Each row is a point on a landscape with many valleys, with its height.
From any point a ball takes the steepest step (drop divided by distance) to one of its 2 nearest points. It stops when none of these is lower. Distance is the straight distance between rows; heights are no part of it.
(221): [173 116 126 104 129  86 105 136 156 176 189 141 102 136 123 150 119 168
 138 133 140 102 108 145]  height 27.0
(41): [152 103 185 159 125 105 140 168  99 127 131 122 116 155 186 129  98  97
  77 148  77 189 154 154]  height 18.5
(393): [113 114 139 168 121 148 112 101 112  99 108 124 141 151 106 163 122  90
 115 203  77 178 174 147]  height 39.0
(1055): [117 147 142 142 129 135 131 120 118 111 106 122 164 101 136 108  89 113
 137 114 121 123 145 151]  height 9.3
(578): [157 128 135 118 131  98 145 152 128 143 134 133 119 135 172 134 130 138
 127  98 129 106 110 152]  height 30.4
(709): [ 90  78 158 103 145 162 129 181 177 148 168 135 112 144 128 114 181 156
 146 143 156 145  85  81]  height 30.2
(820): [173 152  99 106 119  95 132 140 136 157 155 144  93 137 132 150 143 167
 123  82 155  91  94 138]  height 23.0
(19): [121 157 165 162 140 122 134 151  74 113  55 118 188  89 177  81  64 126
 147  79 116 111 137 151]  height 2.6
(272): [117 119 190 157 129 135 125 165 140 122 131 131 130 106 141  99  61  99
 118 136  93 172 154 152]  height 14.0
(780): [ 93 130 159 112 140 175 162 189 161 141 134 124 141  86 140  77 123 120
 165 115 159 150 121 111]  height 3.7
(125): [119  71 130 114 132 109 118 128 152 136 175 139  86 185 108 175 179 164
 115 151 132 131  96  84]  height 38.0
(687): [122 159 100  97  96 177 143 107 116 108 120 129  30 118  49 136 147 120
 106  77 190 122 127  66]  height 19.8
(907): [109 140  85 119 140 123 117  72 105 113 101 113 203 123 120 134 148 128
 163 161 120 117 144 129]  height 21.7
(209): [110  97 150 148 135 149 143 152 130 121 137 135 153 137 135 126 137 111
 133 182  90 183 136 135]  height 35.8
(183): [125 108 189 166 134 134 118 168 116 122 125 131 137 131 158 116  76  91
  94 164  81 192 161 154]  height 16.4
(839): [133  88 108 120 143  88 129 127 133 138 158 139 109 190 135 174 175 150
 121 145 113 128  96 111]  height 41.5
(239): [154 155  52 110 112 117 150  93  76 124 102 122 116 152 113 137 183 138
 119  47 177  60  86 106]  height 59.5
(735): [111 145  97 113 124 139 110  94 136 134 121 120 166 117 102 121 142 140
 159 151 142 125 133 115]  height 23.5
(328): [115 158 106  95 102 184 146  87 134 106 121 133  47  99  61 136 121 101
 112 105 169 132 151  79]  height 17.8
(858): [117 123 158  96 131 177 155 185 168 150 158 133 101 102 114  90 130 131
 145 101 175 136 108 102]  height 0.4
(1000): [117  76 189 117 153 162 129 210 184 164 158 138 125 100 163  89 113 133
 165 143 127 155 108 139]  height 23.1
(840): [138 161  56 106 110 106 131 118  96 138 110 123 131 146 114 133 187 176
 129  47 188  63  71 103]  height 60.3
(990): [122 143 138 110 126 165 160 144 147 120 156 134  69 120  99 128 135 111
 112 106 165 131 132  87]  height 26.3
(369): [200 167 115 109 105 108 104 120 156 159 179 142  70 115  87 148  77 153
 136 100 157  86 116 149]  height 17.1
(198): [149 124 162 159 133  78 104 159 123 141 116 129 152 127 178 112  65 142
 129 127  79 132 136 178]  height 36.5
(526): [137 145 103 132 123 113  94 102 151 139 151 138 144 127 117 144 114 144
 139 146 112 122 136 143]  height 44.6
(1065): [148 123 165  88 136 144 150 189 168 160 183 138  72 114 122 117 124 140
 138  89 172 112  97 114]  height 4.2
(917): [ 81 114 154 102 133 188 153 159 162 130 135 127 120 111 108  93 175 136
 129 124 178 161 116  68]  height 8.8
(515): [157 141 139 159 128  72  81 120 133 131 135 143 158 129 145 124  61 147
 121 136  80 123 139 179]  height 34.4
(367): [130  91 101 111 147  81 115 123 141 144 158 141 147 173 154 149 168 165
 130 158 104 116  95 136]  height 44.1
(10): [ 94 136 140 142 135 147  95 119 162 137 130 118 207  86 112  74 111 148
 192 166 133 132 142 145]  height 14.3
(491): [128 132 126 125 131 133 131 102 133 108 138 132 117 133 110 151 122 106
 116 157 115 153 159 131]  height 22.3
(1110): [ 92 105 130 115 121 150 161 121 126 106 143 136  52 170  84 141 180 131
  87 109 169 138 109  47]  height 31.4
(514): [ 97 127 147 176 133 141  91 117 150 132 122 118 207  98 111  89  98 128
 164 192  98 145 159 152]  height 11.7
(771): [159 153  38 100 104 105 122  54 103 118 114 125  91 145  99 166 155 137
 110  81 153  75 124 108]  height 57.0
(322): [160 153  96 101 127 111 133 146 130 166 133 142 132 136 136 131 159 182
 148  70 171  79  76 128]  height 25.2
(13): [ 96 129 126 152 146  96 123 113  69 109  71 110 218 120 172 111 114 118
 145 147  91 151 141 160]  height 19.1
(457): [109 101 173 132 146 148 107 182 183 156 162 129 150  94 149  76  97 156
 178 155 120 146 111 152]  height 19.7
(462): [154 150  80 125 114 117 123  68 103  95 109 127  94 141 115 162 129  97
 102 114 122 106 147 139]  height 17.2
(1038): [109 109 118 132 137 113 188 130  82  94  94 116 105 176 172 141 189  92
  74  97 127 110 105  99]  height 7.7
(357): [128  75 151 138 141 117 138 164 132 127 143 132 133 151 165 137 142 116
 109 160  91 162 126 140]  height 34.2
(460): [105 139 136 134 113 181 152  83 105  71  85 113 102 118  87 152 129  65
 104 145 122 149 181  97]  height 14.6
(1069): [131 118 105 127 134  91 108 121 144 142 157 132 162 149 148 144 139 160
 148 156  95 132 122 149]  height 46.0
(208): [ 98 111 125 120 122 173  95 125 182 142 166 129 124 121  77 114 179 159
 146 189 158 157 125  74]  height 23.2
(82): [ 90 118 169 160 135 165 151 149 100 106 105 118 172 123 138 119 131  88
 120 178  93 197 157 134]  height 36.9
(1073): [155 156 139 134 120 118 201 162  82 120  80 121  89 138 195 120 147  91
  79  65 133  82 117 132]  height 10.1
(190): [107 130 108 145 145 112 109  94  95 109 102 117 223 126 135 126 121 126
 161 169  89 142 150 150]  height 20.4
(406): [192  95 188 148 129  60 105 182 131 168 148 128 108 143 204 140  84 150
  90 125  82 132 114 193]  height 22.7
(1131): [157 146 126  94 114 142 157 143 141 137 161 143  36 128  91 138 128 127
 109  83 182 112 117  94]  height 24.0
(524): [146 160 131 144 100 138 127  80  56  83  56 112 118 120 126 129  71  39
  85  83  97  95 175 151]  height 14.5
(801): [116 140  79 111 133 102 149 148 110 148  92 121 141 159 150 133 195 169
 138  46 192  70  57 102]  height 61.4
(953): [ 68 118 147  99 152 186 163 178 151 134 127 125 148 106 132  90 170 127
 158 114 172 143 108  86]  height 6.2
(1096): [124 144 116 129 110 151 134  60  49  75  63 101 124 123 119 147 106  48
 109 104 100 109 175 128]  height 15.7
(352): [144 163  38 104  95 123 134  67  63 105  98 123  79 141 100 153 170 128
 100  50 163  60 117 106]  height 58.4
(601): [112  65 147 106 146 143 135 153 154 144 174 137  91 173 110 146 186 152
 119 150 145 141  85  82]  height 34.3
(645): [100 151 141 142 134 148 127 108 114 110  97 116 173 109 120 111 101  98
 133 152 112 150 167 137]  height 11.2
(650): [ 96 142 179 160 138 121 129 136  76 103  55 114 194 102 157  76  74 108
 134 112 105 141 157 149]  height 3.9
(21): [122 129 121 101 149 124 154 184 125 148  97 124 155 115 182 111 168 158
 167  71 171  88  84 126]  height 63.3
(652): [146 124  76 117 125  99  99  71 138 117 151 136 101 158  96 174 142 142
 118 157 107 122 137 121]  height 52.3
(1126): [132 122 146 173 115 133  90  94 141 108 129 136 141 140  97 154  91  99
 119 198  68 175 167 156]  height 40.5
(174): [109 114 108 104 145 109 148 159 124 140  99 131 144 155 174 128 192 153
 137  75 160  95  70 114]  height 62.4
(364): [172 133 175 118 113 129 112 164 184 170 202 144  84  94  99 107  60 144
 145 127 139 117 131 153]  height 11.1
(111): [133 100 143 126 138 103 142 161 146 136 143 132 134 153 184 136 143 141
 112 127 109 137 108 146]  height 32.3
(1178): [119 127  62 118 129 116 117  52 106  99 107 124 136 153 108 170 173 131
 124 152 111 118 131 112]  height 11.3
(1047): [207 145 105 107 117  93 116 130 139 161 179 147  57 138 109 164 121 167
 114  95 153  74 102 138]  height 20.1
(598): [121 142 127 130 150 122 141 155 127 138  93 121 191  94 176  89 109 148
 162  96 142 106 121 154]  height 5.8
(908): [137 131 128 116 137 123 151 186 152 152 120 132 142 106 171 108 128 161
 161  79 153 102  94 148]  height 64.1
(739): [ 78  89 157 116 134 201 137 153 175 128 161 132  95 137  88 115 190 134
 129 157 170 172 107  54]  height 13.1
(1173): [100 119 121 133 139 110 149 120  67 107  65 104 188 135 183 119 144  99
 132 143 101 153 136 139]  height 18.2
(800): [153 152 120 120 126 114 135 140 142 141 150 139 132 117 141 123 112 150
 141 102 145 105 114 160]  height 28.8
(945): [127 135 130 149 129 124  92  96 152 122 151 136 157 127  99 137 100 130
 136 184  88 147 158 144]  height 42.5
(324): [154 168 135 150 114 128 144 107  76 100  89 119 103 111 141 118  90  67
  86  82 109 102 158 162]  height 12.9
(729): [ 95 121 121 136 137 135 162  87  53  81  57  97 173 130 150 126 146  70
 119 149 101 145 156 125]  height 17.3
(696): [108 112  84 133 140 125 140  80  84  95  98 114 133 162 121 165 170 102
 113 157  97 139 139 111]  height 8.1
(1071): [100 132 179 172 146 138  99 141 145 123 120 129 187  92 118  81  66 120
 156 160  95 168 155 159]  height 8.6
(1105): [165 131 188 169 122  79 100 175 110 136 102 134 127 129 203 117  55 128
  92 116  84 136 139 176]  height 38.1
(895): [142 142  69 121 125 102 122  64  95 110 109 128 134 153 123 166 145 124
 112 122 106 101 131 133]  height 14.7
(685): [174 106 140 123 131  73  88 132 165 169 193 139 114 131 131 143  95 167
 136 158 103 118 111 170]  height 29.7
(898): [131 166 131 135 127 133 146 146 118 132 112 128 162  96 133  92  88 135
 160  78 147 111 128 154]  height 7.5
(654): [127 111 140 170 122 145  69  93 174 136 163 138 141 133  78 139 101 126
 156 222  94 157 174 151]  height 44.5
(80): [131 108 132 145 122 153  85 102 186 141 179 130 121 132  68 144 130 141
 148 236 110 161 160 130]  height 46.1
(721): [116 147 137 134 117 171 144  96 113  92  97 116 132 112  95 125 100  80
 115 133 119 141 177 121]  height 13.0
(400): [109 110  90 129 134 108 165  98  86  95 102 118 125 174 150 156 186 102
  89 120 110 126 120  95]  height 5.7
(427): [106 146 113 109 113 181 149  86 112  94 107 121  87 112  69 142 141  87
 112 116 153 139 177  84]  height 16.0
(505): [114 137 134 151 151 105 137 153  88 122  59 107 198  92 195  99 101 142
 164 101 122 117 130 159]  height 4.0
(1082): [166 135 129 138 128  80  81 132 157 160 168 147 152 123 130 128  73 163
 146 140  98 120 123 173]  height 32.0
(757): [130 128 155 143 133 120 149 148 133 125 127 128 147 117 151 114  91 110
 117 125 108 141 140 151]  height 11.5
(237): [167 173 128 146 112 121 176 132  71 113  76 119  94 121 174 119 113  81
  82  58 129  80 139 164]  height 11.4
(70): [177 157 146 129 108 117 106 131 160 158 178 142 103 106  98 124  58 147
 133 101 147 107 125 156]  height 14.4
(736): [ 97 133 184 163 140 124 119 157 114 116  91 126 187  95 153  82  66 117
 133 140  88 158 154 147]  height 5.9
(247): [140 144 107 136 115 124 113  81 128 105 126 130 111 129  98 161 103  97
 106 134 111 122 154 140]  height 19.9
(452): [107 133 138 122 130 163 146 117 147 113 149 127 106 122 100 133 129 113
 112 140 139 148 151 105]  height 24.5
(1014): [103 124 125  96 116 165 151 135 148 116 151 136  55 128  75 129 161 135
 104 120 182 145 111  52]  height 28.9
(719): [ 93 118 146 129 150 146 112 161 172 148 136 127 185  89 147  79 100 154
 185 144 130 133 121 145]  height 16.9
(398): [ 88 106 152 109 123 174 104 149 187 149 176 133  89 120  75 120 190 163
 144 158 179 151  93  63]  height 18.4
(670): [172 133 171 102 124 133 131 178 178 182 201 147  69  93 106 113  87 152
 147  93 166 119 102 134]  height 7.9
(83): [122 124 133 139 132 113 194 166  83 105  88 121  98 149 199 126 174  86
  77  79 129 112 114 110]  height 9.0
(1147): [157 140  50 110 107  93 105  70 122 120 142 137  85 157  98 177 148 143
 107 118 135  95 121 118]  height 54.8
(826): [118 127 105 128 116 137 152  59  44  76  55 101 157 132 135 141 144  66
 110 111 109 113 164 125]  height 16.5
(1081): [103 120 146 176 133 138 116 117 103 108 106 118 180 137 120 128 122  92
 129 191  85 184 167 147]  height 37.9
(1130): [120 114  76 135 130 123 105  80 145 122 155 139 127 160  87 173 166 146
 127 195 112 142 135 112]  height 49.9
(756): [102 129 107 107 121 154 109 103 162 138 154 130 150 115  94 114 156 149
 144 164 148 143 128  98]  height 25.5
(162): [124 140  99 139 111 157  57  74 187 143 157 123 137 106  49 135 141 142
 164 206 140 137 157 120]  height 49.5
(606): [117 126 119 132 150  85 133 165 106 130  66 123 194 115 221 122 135 158
 152 110 124 106 106 159]  height 6.0
(461): [110  76 176  87 161 155 135 199 181 167 166 138 112 120 150 101 149 145
 155 127 151 153  96 110]  height 26.4
(902): [174  92 188 155 117  74 126 178 103 153 130 120 112 153 214 136  95 117
  77 141  77 166 126 176]  height 20.3
(199): [171 132 107  92 117  97 100 122 155 170 190 140  77 139  94 156 137 176
 137 120 167  94  89 111]  height 23.7
(817): [147 147  88 115 124 102 133 126 133 146 133 129 156 125 149 125 145 169
 152  92 150  86 103 136]  height 26.9
(455): [149 168 111  98 109 167 169 130 116 121 134 134  34 121  75 128 150 110
  92  56 197 103 110  83]  height 21.8
(423): [129 121  89 146 120 136  77  83 168 142 159 134 140 141  66 161 144 155
 145 222 112 152 148 130]  height 47.7

For each start below, name the point where the ball stops.
(406): (1055)
(190): (400)
(208): (858)
(452): (400)
(367): (19)
(455): (1055)
(1105): (1055)
(457): (19)

For each start below, name every point that the ball comes to, in order.
(1069): (367), (839), (125), (601), (709), (461), (1000), (457), (719), (10), (514), (1071), (736), (650), (19)
(735): (907), (190), (13), (1173), (729), (826), (1096), (524), (324), (237), (1073), (83), (1038), (400)
(1131): (455), (687), (328), (427), (460), (721), (645), (1055)
